A landscape with many peaks, sampled at points; each row gives a point and its height.
A climber steps from a point to whichever of its 5 nearest points has the largest rise for the distance, and stops where none of them is higher. Distance is the straight distance between rows; heights are no part of it.
z_126 (h 75.2): [132  95 173 102 132 143 147 128 192 100  97 128 147]
z_545 (h 41.1): [102  99  77 140  87 116 103 151 167 145 173  58  96]
z_547 (h 39.7): [ 97 105  78 148 101 114  87 145 167 137 155  72 112]
z_711 (h 48.0): [ 85 121 122 126 152 132  65 107 147 102  75 159 153]
z_446 (h 22.3): [160 202 146 157 142 138 142 129  49 140 136 142 124]
z_835 (h 55.1): [ 87 111 143 116 147 140  86 122 192 102 104 117 139]
z_748 (h 38.3): [109 134 116 116 144 130  94 115 117 127 108 158 138]
z_656 (h 45.9): [106 105 129 109 147 130 125 121 133 112  92 177 155]
z_236 (h 72.7): [130 133 127  79  98  95 162 141 139 162 161  93  72]
z_757 (h 16.2): [148  87 194  93 115 137 187 145 190 113 120 109 125]
z_879 (h 53.6): [164 160 150 145 134 137 160 127  55 141 124 175 143]
z_155 (h 42.0): [113 114  75 128  99 115 109 140 142 157 174  79  98]
z_71 (h 27.9): [165  62 158 126 141 123 186 127 187  76  82 139 163]
z_496 (h 36.9): [148 172  99 156 117 127 118 132  77 167 182  95 105]
z_960 (h 32.8): [141  91 126 130 154 132 145 113 100 106  79 203 174]
z_696 (h 28.3): [120 152 116 127 139 134 109 109  88 140 131 153 130]
z_774 (h 51.9): [138 142 135  93 114  95 176 138 105 154 155 122  95]
z_658 (h 13.6): [128 139 123 114 133 121 135 124 103 149 138 136 110]
z_897 (h 46.8): [119 124 105 103  98 100 133 144 159 152 163  69  79]
z_79 (h 33.1): [161  76 129 134 137 112 181 126 133  97  78 172 168]
z_11 (h 38.4): [112 130  70 154 115 124  76 132 125 143 161 100 117]
z_94 (h 35.4): [ 97 120 139  99 125 126 105 124 193 122 136  74 107]
z_349 (h 59.8): [132  95 193 101 130 157 147 130 206 106 120 114 146]
z_548 (h 30.5): [124 163 102 142 129 129 102 120  89 151 155 123 114]
z_369 (h 23.0): [149  99 138 117 135 107 179 129 114 121 101 170 150]
z_910 (h 43.1): [154  79 177 103 117 120 178 137 177 100 101 127 145]
z_646 (h 43.7): [151 157 114 118 104 102 146 134  90 169 183 110  81]
z_226 (h 31.0): [171  62 179 133 122 137 191 124 208  86 111 123 170]
z_281 (h 47.9): [ 98 121 155 105 140 141  97 126 209 112 125  87 116]
z_39 (h 39.5): [105 118 129  99 133 121 106 124 162 124 112 118 120]
z_634 (h 40.1): [127  83 126 129 151 126 136 113 126  94  69 199 181]
z_348 (h 20.6): [118 123 144  88 109 120 128 137 187 135 141  65  92]
z_263 (h 27.6): [168 200 152 159 122 140 171 134  51 147 148 125 100]
z_856 (h 35.9): [106 156 100 162 152 142  59 109  95 125 125 152 146]
z_283 (h 35.0): [129 138 117  91 115 105 141 135 120 149 151 104  90]
z_246 (h 41.3): [ 94 140  97 127 137 125  73 111 128 126 120 136 133]
z_682 (h 30.6): [142 192 113 181 129 144 114 127  68 146 155 101 117]
z_314 (h 19.4): [164 109 131 144 139 131 163 113  77 114  97 204 169]
z_852 (h 10.5): [115 128 118 105 122 113 133 139 143 143 136 114 107]
z_725 (h 25.8): [152 143 147 126 136 125 169 127  67 140 134 166 127]
z_400 (h 8.7): [141 134 135 119 150 134 138 126  89 127 107 179 143]
z_190 (h 28.8): [134 195 105 214 130 158  92 134  64 130 139  96 125]
z_746 (h 40.5): [119 125  68 170  95 120 101 150 114 157 186  84 107]
z_579 (h 31.7): [120 172  93 180 134 142  73 111  81 135 150 127 138]
z_90 (h 56.7): [120  97 154 104 141 130 154 130 154 105  83 154 148]
z_770 (h 25.9): [112 159 129 149 158 148  81 107  81 118  97 185 162]
z_216 (h 55.5): [159 161 145 126 121 115 168 129  61 149 148 157 110]
z_354 (h 36.4): [ 91 119  92 137 111 111  78 131 161 131 141  88 114]
z_262 (h 5.7): [124 110 160  89 126 121 164 139 165 119 120 121 121]
z_57 (h 19.6): [157 223 143 180 132 150 141 140  52 146 138  98 106]
z_922 (h 40.3): [101 105  59 169  89 131  92 148 130 151 170  85 113]
z_889 (h 49.8): [130 134  93 103  98  93 141 134 126 166 179  77  78]
z_993 (h 48.8): [102  99 145 103 149 137 118 125 163  96  72 166 158]
z_686 (h 9.4): [139 145 140 141 152 142 122 117  75 120 102 190 157]
z_562 (h 7.6): [128 111 142  92 133 116 161 135 137 129 114 150 119]
z_606 (h 33.5): [135 171  87 179 119 139 101 133  80 150 172 106 118]
z_567 (h 51.4): [ 87 125 168 115 137 156  78 119 234  93 117  97 135]
z_941 (h 39.9): [171  69 203 121 123 159 179 127 213  98 124 123 164]
z_146 (h 26.4): [121 118 129 137 161 141 106 110  91 100  83 201 180]

Two climbers start at each pair of points below. Name the first point that both come to, or write -.
z_545 / z_547: z_897
z_146 / z_562: z_90
z_658 / z_579: -
z_11 / z_852: z_236

Where does a climber stop that starts at each point below?
z_770: z_835
z_79: z_126
z_606: z_236
z_686: z_216
z_960: z_126
z_354: z_236
z_922: z_236
z_696: z_835
z_446: z_216
z_567: z_126
